Each row is a point on a landscape with many valleys, with its height.
From any point a ball rolls to the lowest of the 2 points nearest to it. It stops when none of these is lower. Distance is the straight distance between rows; heights are no part of it.
Z359 height 551: 11.5	-8.4	4.1	6.7	-9.6	3.3	-10.3	-10.1	7.2	35.8	7.4	0.9	19.2	9.0	-29.9	-1.9	-2.6	-14.0	-28.3	35.5	5.9	21.4	3.9
Z778 height 626: -10.4	3.4	-0.9	-22.3	23.5	2.8	-14.0	10.0	-6.3	-36.4	-0.2	-29.0	17.0	3.4	5.0	-19.1	-16.8	29.1	37.7	13.1	-11.5	5.7	-39.6
Z835 height 375: -18.2	-6.1	-20.3	-21.3	-5.4	16.5	34.3	6.4	-7.9	-1.6	22.0	-40.0	-12.8	3.5	-30.7	19.9	12.2	-12.1	15.0	13.5	-11.7	-4.5	-19.5
Z798 height 429: 26.6	14.5	-23.4	13.7	8.7	-7.7	3.9	-12.8	27.5	-3.9	18.3	8.3	15.8	-19.0	-20.4	6.8	12.5	-10.5	26.2	12.0	-52.6	-1.5	3.3
Z502 height 208: -6.0	5.8	-16.7	-0.1	-4.9	4.6	5.2	15.7	3.0	14.0	15.5	-1.9	19.2	11.3	-14.8	16.1	9.9	-5.6	9.2	9.9	-21.3	-2.9	-5.7
Z739 height 300: 14.1	4.6	11.2	3.1	5.3	-1.9	-10.9	-10.2	12.1	-13.4	-7.6	7.4	-29.7	-22.2	25.4	4.8	9.1	-4.6	5.5	-22.3	0.8	-17.3	11.8
Z286 height 536: 13.2	3.0	22.0	6.3	-11.9	-20.6	-6.6	6.9	6.7	26.5	-21.3	33.4	-3.8	-19.1	27.1	15.8	20.4	17.7	-15.7	-27.2	39.8	3.9	26.5
Z245 height 553: 21.7	-26.1	7.2	13.6	-2.0	-8.1	9.7	-27.7	-0.9	8.8	-26.8	4.2	4.4	-9.0	-15.1	-10.9	-3.9	6.4	-38.0	-8.5	25.7	12.9	8.4
Z449 height 754: -21.7	10.0	-6.5	-12.6	-4.6	4.1	-0.1	19.1	-14.4	-8.1	-5.9	22.4	-10.2	26.6	26.9	11.6	-4.2	-7.0	-10.4	-25.4	11.0	-22.9	11.4
Z70 height 276: 12.8	7.1	1.4	28.3	3.2	-10.4	-18.4	12.1	13.1	5.9	-13.8	-6.3	21.8	-23.0	17.0	-0.4	13.5	24.1	28.4	-21.1	-15.5	-6.3	-8.4
Z382 height 722: -13.7	-1.9	6.6	-7.6	-13.5	0.4	-16.9	42.9	-3.0	28.9	27.5	0.2	21.2	5.8	-15.2	9.2	10.1	11.2	22.8	31.0	-2.3	16.9	-7.6
Z971 height 760: -18.9	4.9	-7.8	-9.2	-0.6	8.1	12.6	17.9	-11.4	-16.5	-4.1	2.9	-31.2	5.6	28.8	24.8	11.3	-0.2	8.2	-41.4	7.6	-34.3	6.9
Z526 height 399: -23.1	4.4	-7.8	7.1	7.4	-6.5	10.6	12.5	-20.1	-24.7	-21.3	15.0	25.4	23.2	17.1	-19.2	-28.5	31.6	-6.2	-27.2	7.8	6.8	-7.3
Z651 height 462: 2.8	-16.9	1.6	4.0	-2.7	-15.9	23.2	7.8	-8.7	-0.1	-19.3	19.6	23.2	6.4	-13.0	-7.7	-3.9	37.6	-17.9	-24.8	23.8	22.2	3.1
Z885 height 766: -7.5	10.2	1.9	-12.0	13.8	-9.1	-5.7	32.5	-2.8	-31.5	-6.8	3.9	1.0	-8.5	29.9	0.1	4.6	39.3	42.6	-30.5	-3.8	-8.9	-12.3
Z947 height 645: -34.9	-9.5	5.5	-33.2	-1.2	15.3	-9.2	15.7	-18.2	-15.2	9.3	-38.4	-7.1	14.5	-4.7	-12.1	-14.9	13.1	9.3	20.0	17.6	8.2	-33.2
Z503 height 747: -34.1	16.1	7.4	-21.5	-4.7	3.4	-22.6	31.6	-13.0	-9.8	-2.9	20.5	-7.1	33.8	38.6	-3.6	-11.7	11.5	-6.0	-16.3	26.6	-11.1	2.7
Z919 height 416: -12.0	-0.3	25.0	10.9	-17.5	1.6	-29.8	32.8	-4.6	40.3	12.6	-6.8	0.8	-5.1	10.7	4.4	17.3	-0.1	10.2	23.5	24.4	5.6	3.9
Z26 height 306: 3.8	5.7	2.3	-11.6	-0.6	-14.9	-6.8	6.0	-7.5	-15.4	-19.0	52.5	4.2	9.0	33.4	-13.6	-27.7	1.9	-20.2	-16.8	12.8	2.9	20.6
Z29 height 501: 26.9	1.4	-19.6	36.8	-7.2	-1.4	18.1	-32.4	21.0	34.4	7.0	2.6	17.0	-10.6	-30.5	14.2	20.3	-25.7	-20.9	18.5	-16.7	2.9	17.6
Z43 height 600: 3.0	-5.1	-1.4	-8.5	16.6	-11.0	3.6	-3.1	-11.6	-37.8	-19.5	12.8	17.8	4.9	5.8	-28.3	-30.7	27.3	4.2	-8.7	-7.0	10.4	-12.8
Z932 height 561: 0.1	-9.1	9.0	10.6	-17.3	-0.1	11.8	22.9	-0.6	35.8	19.7	-3.2	-8.3	-15.3	-13.0	26.8	37.0	-5.1	11.0	9.6	12.9	-0.2	14.6
Z124 height 620: -31.9	10.5	-11.0	-20.8	19.0	5.4	-8.9	6.1	-19.3	-40.6	-7.5	-14.6	26.6	24.7	12.1	-24.9	-40.5	21.2	15.7	7.4	-9.3	3.9	-36.8
Z475 height 239: 29.3	0.2	2.7	-13.4	1.6	-19.8	3.8	-0.5	16.6	-16.7	-0.4	29.2	-12.7	-37.5	3.2	10.2	14.4	10.6	13.0	-20.3	-8.8	4.6	16.7
Z390 height 638: -7.7	-20.6	20.7	-28.5	6.3	4.3	-5.5	5.8	-12.7	-20.6	3.0	-40.6	-12.2	-6.8	-13.8	-22.2	-9.9	24.0	19.0	20.7	16.8	20.2	-30.7
Z717 height 225: 33.0	-3.7	-1.2	18.9	6.8	-17.9	-5.1	-7.3	17.2	-7.9	-14.5	7.1	19.1	-35.0	-2.3	-5.5	10.3	22.5	15.8	-19.3	-17.4	6.3	-0.4
Z125 height 298: -6.0	-26.6	-0.5	3.3	-5.1	-3.8	24.8	1.8	-12.1	11.7	-9.0	-34.3	30.4	-4.0	-45.4	-14.4	-3.2	30.7	2.5	11.0	6.3	32.5	-30.3
Z902 height 542: 1.3	-8.4	13.1	4.3	0.1	8.3	-15.0	-5.7	2.2	1.3	-0.3	-36.2	-16.4	-8.8	0.4	-9.4	2.0	-5.9	4.9	9.8	6.2	-4.1	-13.5
Z612 height 677: -16.9	1.0	0.3	-8.7	-2.1	-0.5	-17.0	2.7	-11.1	1.5	-9.3	16.1	30.1	34.3	-3.0	-23.1	-34.8	6.1	-30.6	13.6	13.0	18.0	-7.8
Z332 height 371: -3.3	17.0	-14.6	16.4	4.0	7.4	9.6	-7.4	5.2	-2.7	5.7	3.0	-16.7	-2.1	19.4	23.0	17.8	-22.9	8.6	-23.1	-22.8	-33.9	12.6
Z304 height 733: -22.3	-1.9	12.1	-46.8	-3.8	1.5	-11.9	41.6	-9.3	-12.9	17.5	12.8	-4.0	22.7	2.0	-5.9	-6.1	25.0	12.8	10.9	19.0	14.9	-7.9
Z793 height 498: 5.1	3.7	13.0	-35.1	-0.8	-10.3	1.9	9.9	0.2	-21.0	-4.0	41.1	-39.8	-10.4	30.7	11.4	0.5	-2.9	-4.2	-26.3	18.0	-8.8	27.0
Z550 height 342: -2.7	-12.9	2.8	-19.2	6.7	0.0	-1.0	-16.4	-7.0	-5.0	-6.9	-15.1	25.7	14.2	-36.5	-29.8	-32.6	9.0	-14.3	30.0	-3.8	31.7	-25.3
Z705 height 631: 1.8	-11.2	6.3	-28.8	12.2	-3.2	0.6	19.9	-3.3	-26.6	10.1	-24.6	-1.9	-11.6	-10.0	-7.9	4.0	30.5	38.8	11.1	-5.3	10.4	-25.1
Z887 height 417: 20.5	22.5	-25.5	22.9	16.6	-1.7	1.9	-18.1	22.3	-18.9	5.9	1.1	3.5	-20.6	7.0	6.5	7.6	-15.1	30.4	-4.7	-52.5	-22.3	1.5
Z193 height 459: 28.4	0.7	8.0	38.0	6.8	0.4	-22.9	-36.3	19.9	3.6	-18.6	-22.1	-7.4	-25.2	12.3	-13.9	-0.9	-14.5	-7.5	-4.3	-6.4	-10.9	-0.8
Z49 height 534: 10.7	-6.5	10.1	14.3	-0.1	6.9	6.2	-6.3	10.7	-2.6	13.6	-36.1	-45.7	-35.0	0.2	9.9	30.5	-7.9	27.4	-1.7	0.9	-12.5	0.5
Z603 height 114: -15.0	18.8	-9.8	-24.6	7.4	-0.9	-15.1	41.9	-0.7	-15.9	18.8	5.8	17.9	11.2	13.9	11.5	5.0	19.6	46.4	0.3	-24.6	-8.3	-16.0
Z429 height 643: -1.3	1.4	18.0	-1.0	5.8	-9.8	-26.8	-2.1	-3.4	-14.8	-21.1	18.7	17.6	16.5	16.2	-38.3	-35.1	20.2	-18.1	1.1	18.9	21.6	-2.0
Z765 height 515: 6.8	-6.3	-4.4	41.4	-5.9	7.7	-5.3	-24.5	5.1	30.0	-17.1	-36.3	11.1	-7.3	-7.4	-1.1	4.3	-16.8	-19.1	5.2	4.0	-4.4	-8.1
Z81 height 396: 16.3	20.6	-9.8	31.5	9.0	-3.4	-9.1	-9.7	18.2	-3.6	-5.3	2.6	-0.7	-22.3	26.9	11.2	15.6	-9.3	21.9	-26.9	-29.4	-26.5	9.1
Z925 height 504: 1.6	-3.3	-4.0	52.3	-6.9	3.1	-5.6	-6.7	4.3	27.0	-24.2	-29.1	22.3	-8.0	8.8	4.8	13.7	4.7	-5.2	-21.0	4.9	-14.0	-9.8
Z335 height 194: 13.9	7.4	1.5	-24.5	5.4	-6.0	-2.6	7.4	13.9	-23.6	15.6	15.4	-15.4	-16.5	4.7	4.8	7.8	2.2	26.6	-1.3	-19.0	-2.4	6.6
Z234 height 107: -10.7	15.6	-5.7	-17.1	-1.7	12.2	-15.8	-5.7	-4.0	-3.2	8.2	23.7	-8.5	30.4	15.6	1.6	-19.8	-37.2	-22.2	11.2	-6.9	-16.3	13.6
Z882 height 415: 2.0	1.4	22.4	-5.5	1.1	17.1	-19.0	-16.3	10.3	2.5	26.2	-31.6	-54.0	-11.4	-1.4	-8.9	8.9	-31.4	9.0	38.5	7.0	-4.4	1.3
Z363 height 507: 28.7	-6.2	13.8	30.9	2.9	1.9	-9.8	-30.8	22.3	4.7	2.3	-33.6	-31.5	-40.1	-0.2	-6.1	20.6	-14.6	10.2	7.1	-0.9	-5.1	4.0
Z295 height 382: -10.3	-9.0	-29.3	7.1	-10.2	10.7	48.5	-5.9	-1.4	19.8	14.9	-39.8	-4.1	-3.2	-44.6	26.0	20.2	-22.8	1.3	11.3	-14.6	-2.0	-10.8
Z317 height 476: -12.8	11.4	9.8	-4.5	-9.8	19.0	0.7	-9.8	-4.2	27.6	16.9	16.4	-37.5	21.2	15.7	24.3	20.0	-40.7	-26.8	6.3	24.4	-21.1	33.2
Z946 height 441: 12.5	16.3	-24.8	39.1	2.5	-0.2	5.4	-8.0	21.4	18.9	8.9	-6.8	27.2	-9.7	-12.7	16.2	18.2	-14.4	17.5	-1.5	-43.8	-13.2	-0.7
Z675 height 376: -2.2	22.0	8.9	-15.7	8.0	10.7	-22.9	-8.4	12.6	-6.8	27.7	7.9	-33.5	4.5	16.5	1.9	2.7	-31.7	14.4	18.2	-16.5	-15.3	11.1
Z647 height 450: 21.0	-8.0	-3.6	12.8	3.4	7.8	13.4	-46.9	15.2	-4.0	-1.5	-21.5	-35.9	-14.6	-13.6	-2.0	2.1	-35.6	-23.4	9.8	-1.5	-8.3	8.4
Z63 height 604: -8.5	-14.6	0.5	12.6	17.8	-2.7	25.0	-25.7	-21.0	-32.3	-39.1	-28.1	3.0	-2.6	1.7	-24.6	-25.7	31.6	-0.4	-30.1	7.8	7.9	-26.5
Z192 height 168: 29.7	1.7	-4.4	18.3	3.6	-12.4	-13.9	4.7	24.1	7.2	4.2	-2.2	37.1	-25.7	-15.8	-6.6	11.1	19.7	30.5	7.0	-33.8	12.5	-11.1
Z65 height 253: -20.7	-13.3	5.8	-3.0	2.2	-4.8	22.0	23.9	-16.7	-12.3	-5.4	-14.3	24.7	9.7	-17.5	-14.4	-3.7	57.4	13.5	-12.4	17.0	29.7	-23.9
Z565 height 287: -6.1	23.6	5.4	-8.1	8.3	5.5	-26.3	-2.1	0.5	-23.0	-2.2	16.3	-27.2	5.1	48.1	0.0	-12.2	-24.0	5.9	-14.2	-8.2	-32.8	11.9
Z718 height 494: 13.1	-4.1	8.7	4.2	-5.2	-13.9	-4.4	1.5	5.0	9.1	-19.1	29.1	11.7	-3.9	7.3	-1.7	2.3	17.3	-18.0	-17.8	21.4	11.0	15.9
Z540 height 739: -23.9	6.5	8.0	-37.3	2.8	-5.6	-2.1	37.6	-14.8	-29.8	-0.5	27.6	-5.3	25.4	23.6	-6.0	-14.2	27.9	6.1	-15.8	21.1	6.0	0.6
Z752 height 406: -9.8	-12.0	-8.1	-40.2	-3.7	1.0	16.9	0.2	-21.8	-16.3	-2.3	38.1	-4.9	35.9	-6.6	-9.4	-35.5	-17.5	-40.7	6.0	13.0	6.5	13.0
Z865 height 475: 4.7	-15.6	6.6	-38.3	-1.3	-7.4	17.0	0.0	-13.7	-29.4	-8.5	37.9	-34.6	1.2	9.9	-0.8	-14.9	1.2	-22.4	-19.8	23.8	0.7	20.3
Z935 height 442: -20.4	-6.0	-3.4	2.0	-6.7	4.6	0.0	19.5	-9.8	6.3	-2.9	-17.0	12.7	12.8	-1.1	0.3	0.8	14.5	0.6	-5.9	12.1	0.2	-16.8
Z586 height 317: -12.0	10.3	-0.3	35.1	-5.2	1.0	-13.1	27.3	2.2	19.9	-6.5	-17.0	14.3	-8.8	26.0	15.8	24.5	15.3	27.7	-26.7	-4.4	-20.2	-8.8
Z728 height 457: 16.2	12.3	-16.6	45.7	-1.7	-0.7	20.2	-18.1	22.7	25.4	15.8	-5.0	-4.2	-26.2	-9.5	24.5	42.7	-15.9	16.3	-4.0	-26.5	-14.6	16.4
Z77 height 782: 22.4	20.7	-5.4	-4.2	11.1	-19.9	-24.5	4.4	16.8	-20.7	-2.8	35.5	22.3	-15.5	21.2	-8.2	-11.7	4.0	26.3	-4.6	-38.0	-2.6	4.7
Z16 height 479: 25.1	-10.2	-9.6	33.3	-2.9	5.7	11.0	-46.8	16.3	22.9	-10.1	-20.2	-1.2	-10.2	-23.7	-0.9	3.1	-30.3	-32.6	13.6	-5.2	0.8	6.7
Z431 height 477: 0.4	-13.2	23.2	5.3	-12.2	-4.2	-21.5	19.7	-0.6	22.1	-1.5	-9.9	5.1	-5.7	-3.2	-11.1	7.2	18.5	1.1	14.5	27.4	17.6	-5.0
Z112 height 516: -12.1	-15.2	13.2	6.9	-8.3	18.3	-0.2	-11.0	-9.8	8.2	-0.1	-60.3	-36.5	-11.1	-3.7	-1.1	5.8	-20.2	-4.8	10.8	20.4	-9.5	-14.9
Z689 height 178: -18.4	11.9	-18.8	-19.2	-1.9	14.6	-2.0	7.7	-4.9	3.3	19.3	7.9	5.0	31.6	-7.7	13.5	-9.7	-25.5	-7.0	16.2	-18.8	-10.4	-1.2
Z436 height 610: -26.0	-11.3	-4.6	-10.9	8.8	6.4	18.3	-11.9	-22.3	-21.5	-20.4	-41.1	3.6	9.0	-9.9	-15.4	-20.7	18.5	-0.7	-9.3	8.6	8.1	-32.9
Z788 height 484: -31.4	-19.4	13.6	-7.3	-20.2	18.9	4.9	13.0	-22.7	17.3	12.8	-47.1	-33.8	1.8	-9.1	9.4	9.7	-14.7	-8.0	18.6	37.5	-4.7	-10.9
Z827 height 445: -4.6	9.3	-1.1	-1.0	-0.7	12.7	15.1	-18.6	3.3	2.2	14.2	14.3	-48.9	2.4	15.1	23.5	18.8	-37.5	-14.7	-13.4	7.6	-27.5	29.9
Z693 height 506: -6.1	2.1	5.4	5.7	-18.2	13.5	17.8	0.1	-7.3	50.3	17.4	16.8	-19.6	9.6	-0.4	36.2	39.1	-26.0	-24.9	8.4	33.1	-10.5	36.0
Z564 height 599: 17.6	-1.7	14.5	14.8	5.2	-11.0	-29.9	-10.5	9.0	-0.3	-22.9	9.0	20.8	-4.2	10.5	-28.7	-17.1	13.6	-9.4	-2.4	3.2	10.2	-3.3
Z858 height 355: -13.0	11.4	11.9	29.1	-12.5	5.5	-18.3	27.2	-1.8	35.2	12.3	-14.7	3.1	-10.6	17.7	18.8	30.4	-3.7	27.4	1.3	4.6	-14.7	1.7
Z898 height 460: -32.2	-12.3	6.6	-4.9	-16.6	12.3	1.8	31.9	-21.3	12.7	11.5	-30.7	-11.1	8.6	-1.1	11.8	13.8	5.9	7.5	4.6	26.1	-5.0	-13.2
Z610 height 405: 15.3	-2.9	-25.5	3.0	-2.1	0.1	36.5	-19.4	8.6	0.5	8.6	20.0	-7.5	-1.2	-22.2	21.4	11.6	-28.3	-17.9	-3.5	-18.9	-10.5	21.5
Z364 height 392: 9.6	-12.3	-20.3	-5.2	-7.1	5.0	38.5	-14.3	6.9	14.5	16.9	-9.3	-6.2	3.4	-44.8	17.4	12.8	-23.8	-16.7	18.3	-10.7	5.9	6.8
Z781 height 521: 14.0	-2.3	-15.8	33.8	-10.7	-0.1	0.5	-10.0	9.4	44.7	-2.0	0.2	43.7	4.9	-26.6	10.3	6.9	-11.2	-21.7	19.2	-10.2	9.4	2.6
Z881 height 123: 14.2	13.0	-11.2	3.1	1.1	-15.4	-5.8	24.2	16.8	4.5	7.9	20.2	37.0	-11.0	-4.2	8.3	11.9	19.0	33.0	-1.9	-33.9	3.9	-3.6
Z370 height 774: 17.3	10.3	-12.5	-17.5	13.6	-19.0	-1.9	8.7	2.8	-44.1	-6.5	40.9	5.6	-20.5	29.6	-3.1	-15.9	8.1	29.6	-21.5	-29.1	-8.1	7.0
Z341 height 362: 19.7	10.9	19.1	-21.2	13.3	-0.7	-25.9	-17.1	15.7	-33.0	4.5	6.4	-47.1	-23.8	29.4	-8.4	-4.4	-17.5	14.4	-1.2	-4.7	-12.3	13.0
Z539 height 408: 9.4	-10.9	-9.9	7.7	-14.0	8.5	37.4	-14.9	3.0	30.0	17.5	0.9	-18.9	-0.4	-29.8	28.8	31.0	-25.5	-23.9	10.0	12.0	-0.9	24.8
Z33 height 764: -19.6	6.0	-1.9	-12.4	0.2	17.5	12.8	14.3	-6.7	-13.3	18.7	-17.5	-46.2	0.5	16.4	27.1	26.6	-13.5	22.7	-19.4	0.7	-31.4	1.8
Z442 height 334: 18.7	16.2	-6.9	35.7	5.2	2.9	-30.6	-27.6	22.3	16.0	-5.0	-7.8	25.4	-2.8	0.7	-11.3	-10.8	-24.0	-5.5	18.9	-31.2	-4.9	-2.0
Z637 height 340: 20.7	-0.5	28.9	-21.1	2.4	5.2	-35.2	-20.4	18.8	-3.5	19.6	-5.1	-36.8	-11.2	-1.7	-18.9	-4.5	-24.6	-1.7	40.3	4.6	10.8	8.4
Z308 height 704: -19.6	6.4	-20.3	-7.4	-9.1	13.2	-9.1	8.8	-2.8	35.2	22.1	6.2	36.7	34.3	-29.5	10.4	-16.7	-18.3	-25.3	40.2	-14.3	12.0	-8.0
Z672 height 378: -7.3	-13.7	17.3	-17.6	10.7	-1.7	-8.7	-22.5	-16.2	-22.1	-17.4	-14.1	10.2	17.0	-13.7	-44.0	-44.8	17.9	-19.5	19.1	13.5	30.5	-24.7
Z348 height 575: 3.1	25.6	17.8	6.1	-14.5	-14.7	-12.6	6.9	3.5	41.5	-11.5	49.0	7.3	1.9	39.3	25.5	19.1	-5.4	-17.7	-17.5	29.0	-10.0	34.2
Z312 height 540: 11.6	-11.9	18.8	29.8	-6.5	-5.4	-25.8	-3.2	4.3	23.3	-18.3	-19.4	24.0	-10.8	-2.6	-22.2	-1.7	16.1	-8.0	8.8	16.4	17.0	-10.9
Z486 height 615: -41.2	2.8	-5.4	-12.2	11.0	6.4	9.1	-8.1	-27.2	-27.4	-15.9	-23.3	25.6	30.3	-2.7	-29.2	-41.6	24.0	-6.4	1.5	7.8	16.6	-34.1
Z74 height 336: -13.6	26.9	0.8	-16.1	12.5	16.2	-34.9	-0.8	0.8	-22.9	12.7	-1.8	-18.4	16.7	34.6	-6.7	-17.1	-27.3	15.2	12.0	-20.8	-26.0	-3.7
Z849 height 430: -14.8	19.3	-30.7	19.9	-0.8	17.1	18.3	-15.7	5.0	21.0	22.6	-13.2	-0.9	18.3	-14.2	21.4	10.0	-39.6	-5.0	16.0	-30.5	-19.4	1.2
Z32 height 451: -0.8	-28.1	8.5	-33.1	-6.6	3.6	28.4	-0.8	-14.6	-12.8	-5.1	6.7	-39.3	5.6	-12.7	6.8	2.1	0.1	-29.8	-14.2	36.2	3.8	12.6
Z926 height 369: -4.9	-2.5	-9.0	15.4	2.2	-10.4	12.7	-1.4	-17.7	-16.5	-32.1	33.4	17.3	16.5	24.6	-16.4	-31.8	12.1	-27.6	-32.0	14.6	1.5	9.4
Z599 height 343: 11.7	0.1	-0.4	7.4	-1.8	-0.8	6.7	-4.7	10.3	5.5	4.0	3.7	-14.6	-12.3	1.3	16.2	22.3	-8.5	1.5	-10.9	-2.6	-11.6	14.7
Z974 height 693: -13.4	-6.6	-4.8	-24.0	-8.3	5.0	-7.5	7.1	-8.1	14.6	8.3	10.5	26.0	34.6	-28.0	-7.4	-24.6	-2.2	-30.2	30.9	5.1	22.9	-7.8
Z538 height 367: 0.5	-5.1	-17.1	-7.0	1.2	7.3	30.5	0.9	1.2	-9.8	12.7	-16.3	-17.2	-4.6	-17.3	19.6	16.7	-8.7	10.7	-6.5	-14.2	-13.0	-2.1
Z483 height 525: 25.6	-15.8	-5.1	6.5	-6.6	-14.0	18.5	-12.9	2.2	11.1	-17.3	34.8	16.8	-8.2	-16.3	5.7	4.2	5.1	-34.6	-13.7	14.3	12.4	23.7
Z278 height 587: 19.9	-7.3	10.4	-16.1	14.9	-13.1	-13.2	-1.8	6.6	-29.0	-9.5	6.4	7.8	-16.3	-1.3	-22.9	-12.8	26.0	17.3	-0.3	-9.0	14.9	-10.2
Z955 height 467: -22.3	-7.9	-3.6	28.8	-8.0	6.4	1.1	-3.0	-12.6	19.9	-21.6	-39.7	20.5	8.4	-0.9	-5.6	-2.7	9.1	-13.8	-11.2	18.9	-1.9	-22.1
Z462 height 713: -23.3	-5.7	-5.7	2.2	-16.6	9.8	-8.9	24.9	-9.2	38.8	18.7	-15.4	32.9	18.5	-27.7	7.2	-3.0	2.0	-6.6	39.0	3.5	17.8	-17.6
Z532 height 402: 12.6	16.7	-3.3	46.3	4.2	10.0	-16.3	-38.6	18.9	20.7	-5.6	-15.7	-4.0	-7.1	13.9	-0.9	7.3	-36.1	-10.6	3.6	-17.7	-21.4	9.3
Z178 height 421: -11.1	6.4	-12.5	14.8	1.6	-3.8	-4.3	10.6	-5.3	-0.4	-16.1	4.9	32.3	15.4	8.7	-7.0	-10.0	17.7	-2.9	-17.0	-4.6	-2.7	-10.1
Z240 height 538: -3.6	-4.6	7.0	26.7	-22.7	5.1	10.7	15.7	-10.2	57.3	5.9	2.2	3.8	-6.7	-1.1	32.7	40.5	-5.7	-8.0	4.8	33.6	-6.4	23.6
Z918 height 318: 10.5	-21.8	-3.3	-3.4	1.3	-0.7	16.0	-20.1	-0.7	6.1	-7.6	-27.6	23.0	-4.4	-45.7	-14.7	-13.0	3.8	-10.8	18.7	-6.0	24.9	-22.5
Z840 height 431: -2.4	-21.1	-0.3	-30.1	-3.8	4.4	24.0	-12.7	-15.9	-11.6	-6.6	9.1	-16.3	20.3	-20.5	-4.6	-18.8	-12.3	-40.5	-0.1	18.7	6.5	5.5
Z223 height 236: -24.6	-15.8	12.8	4.0	5.8	-2.0	25.4	15.3	-22.6	-20.7	-16.6	-20.6	-3.7	6.1	2.4	-13.4	-3.3	58.5	7.5	-33.0	37.7	20.8	-16.7
Z659 height 763: -24.0	11.3	-9.1	1.5	4.6	3.9	0.0	29.9	-9.1	-18.6	-7.8	-8.3	-3.2	6.2	34.0	14.2	10.6	22.0	26.6	-37.9	-2.1	-27.4	-12.1
Z10 height 418: 3.5	6.9	-33.2	9.9	1.9	6.2	27.9	-24.6	3.1	-5.4	1.2	-4.4	4.1	6.9	-15.0	11.4	-6.5	-33.3	-13.8	1.1	-32.9	-16.7	2.8
Z344 height 595: 11.1	-17.3	8.9	30.1	13.7	-11.6	11.0	-20.7	-8.0	-15.5	-37.7	-15.7	15.6	-15.2	-4.1	-25.0	-14.0	44.7	-2.4	-31.0	9.6	17.7	-17.3
Z579 height 580: 24.3	-29.1	7.6	11.4	9.4	-12.9	14.8	-35.3	-2.6	-12.4	-30.0	-9.1	12.8	-18.6	-25.9	-25.4	-17.0	21.9	-17.8	-11.1	4.6	23.5	-10.6
Z372 height 234: 12.2	11.0	-21.8	-0.6	-0.2	-2.5	2.8	2.1	11.4	10.4	14.6	25.3	31.9	9.1	-21.7	11.8	-1.6	-12.3	-0.8	16.5	-36.9	4.4	7.1
Z846 height 73: -9.6	17.8	-3.2	-12.4	-3.5	-9.3	-16.4	41.2	4.7	10.2	11.8	24.0	26.8	12.1	10.6	10.0	8.5	16.2	22.9	-1.9	-16.7	1.2	-0.2
Z229 height 151: -6.1	15.2	2.4	-41.4	10.9	2.1	-17.8	24.4	0.8	-25.2	23.0	9.1	-10.9	7.0	13.0	2.1	-2.6	0.5	32.8	11.9	-17.7	-9.0	-3.8
Z560 height 769: -8.1	11.4	-15.8	-18.3	16.3	-6.0	1.6	22.2	-9.3	-45.2	-8.4	20.0	3.2	4.1	35.0	-0.6	-15.4	17.5	29.1	-26.3	-18.0	-19.5	-5.3
Z272 height 275: -11.0	-21.8	2.1	5.1	-11.4	-8.4	17.3	35.4	-13.3	16.8	4.0	-16.7	28.7	-2.1	-30.9	-2.2	11.8	40.8	12.0	6.3	16.8	28.6	-18.9
Z572 height 443: -2.4	-29.1	14.6	-0.3	3.5	-11.5	32.1	-14.5	-20.2	-14.8	-24.2	-3.3	5.0	3.4	-27.7	-20.7	-12.2	44.3	-18.6	-22.0	29.2	36.1	-9.7
Z310 height 414: 25.9	-0.9	6.2	-1.0	11.1	2.7	-4.9	-38.8	17.9	-27.8	1.9	-9.2	-48.6	-25.1	7.2	-9.7	-0.5	-26.8	-3.7	2.5	-7.1	-11.6	11.9
Z713 height 554: 9.4	-13.1	14.0	24.4	-12.5	0.6	7.2	14.6	4.2	20.7	16.9	-30.2	-20.8	-40.2	-16.1	12.1	36.6	-2.6	29.1	15.1	5.0	0.8	3.5
Z888 height 728: -17.1	-2.8	2.9	-34.4	-6.8	-6.1	-6.4	52.9	-6.1	2.4	25.6	7.4	21.6	14.4	-17.5	1.4	4.1	31.8	26.3	19.1	0.3	23.0	-14.6
Z433 height 567: 23.8	-11.1	17.3	-9.7	6.7	-1.9	-18.1	-10.3	13.4	-13.3	3.7	-16.3	-14.5	-23.8	-8.3	-16.7	0.5	6.8	14.4	15.6	-3.3	10.8	-7.3
Z673 height 274: 11.5	7.2	-18.3	15.0	3.1	0.8	-8.8	-14.1	6.8	6.7	-6.4	3.7	35.7	9.5	-13.4	-8.8	-21.5	-14.1	-11.7	12.9	-31.0	1.1	-5.5
Z957 height 63: 12.2	9.5	3.6	-18.4	5.7	1.4	-24.1	-13.6	10.6	-10.3	7.5	20.4	-4.3	7.6	1.6	-12.8	-21.0	-25.6	-10.4	24.1	-16.2	2.5	8.9
Z584 height 419: -11.5	-16.4	19.2	7.4	6.7	-5.6	9.5	-20.0	-17.9	-12.4	-25.8	-12.7	17.9	16.8	-14.6	-38.5	-30.6	38.7	-22.4	-4.3	27.6	39.5	-16.6
Z23 height 213: -4.7	8.3	1.0	-14.6	5.4	-0.1	-14.2	-0.1	-12.5	-29.9	-15.4	32.1	-20.5	10.9	46.1	-12.6	-32.2	-17.8	-13.2	-17.9	4.7	-19.6	14.0
Z582 height 524: -3.1	27.7	19.7	-24.7	-3.9	-12.1	-8.1	11.4	5.3	5.4	11.5	44.5	-32.0	-6.9	36.0	24.4	16.0	-14.0	7.9	-20.1	10.1	-15.8	31.7
Z362 height 422: 10.3	3.5	-21.5	8.1	-2.6	2.4	30.1	-22.0	2.0	-4.5	-0.8	30.1	-22.7	-0.9	8.8	23.5	7.9	-35.0	-23.6	-21.7	-4.9	-24.2	32.4
Z324 height 547: -1.6	30.4	16.1	-4.2	-9.8	-8.5	-4.5	4.3	9.1	36.6	14.6	45.4	-10.5	-3.4	26.4	31.3	27.8	-20.9	-1.9	-7.7	10.7	-12.9	36.8
Z163 height 372: 4.0	-2.8	-9.3	-25.4	-6.2	-7.8	8.2	-2.0	-10.9	-10.1	-4.8	57.8	-3.8	18.7	14.0	-1.2	-25.3	-23.8	-35.6	-2.6	7.2	-1.3	31.7
Z530 height 444: -4.5	12.1	-8.4	4.5	-1.7	12.6	5.1	-2.4	12.3	25.5	40.6	-3.2	-10.3	7.0	-21.1	14.9	19.3	-30.6	8.7	34.2	-21.5	-3.6	8.3
Z477 height 220: 33.5	-5.9	17.4	-17.9	1.1	-7.5	-23.5	-21.8	20.9	-1.1	9.0	16.3	-7.0	-11.8	-18.6	-17.4	-8.4	-14.1	-12.4	33.5	-5.4	22.1	11.7

For each start below, name the point where the ball stops.
Z304 => Z846
Z919 => Z846
Z193 => Z957
Z651 => Z223

Call two points neighbours if one is among the 2 nearest of the other. Go from one point of each pair to the other, from neighbour to neighbour, staying as low as possible. Name the highest point that can't be avoided.
Z223 and Z610 => Z348
Z23 and Z957 => Z675
Z957 and Z610 => Z530
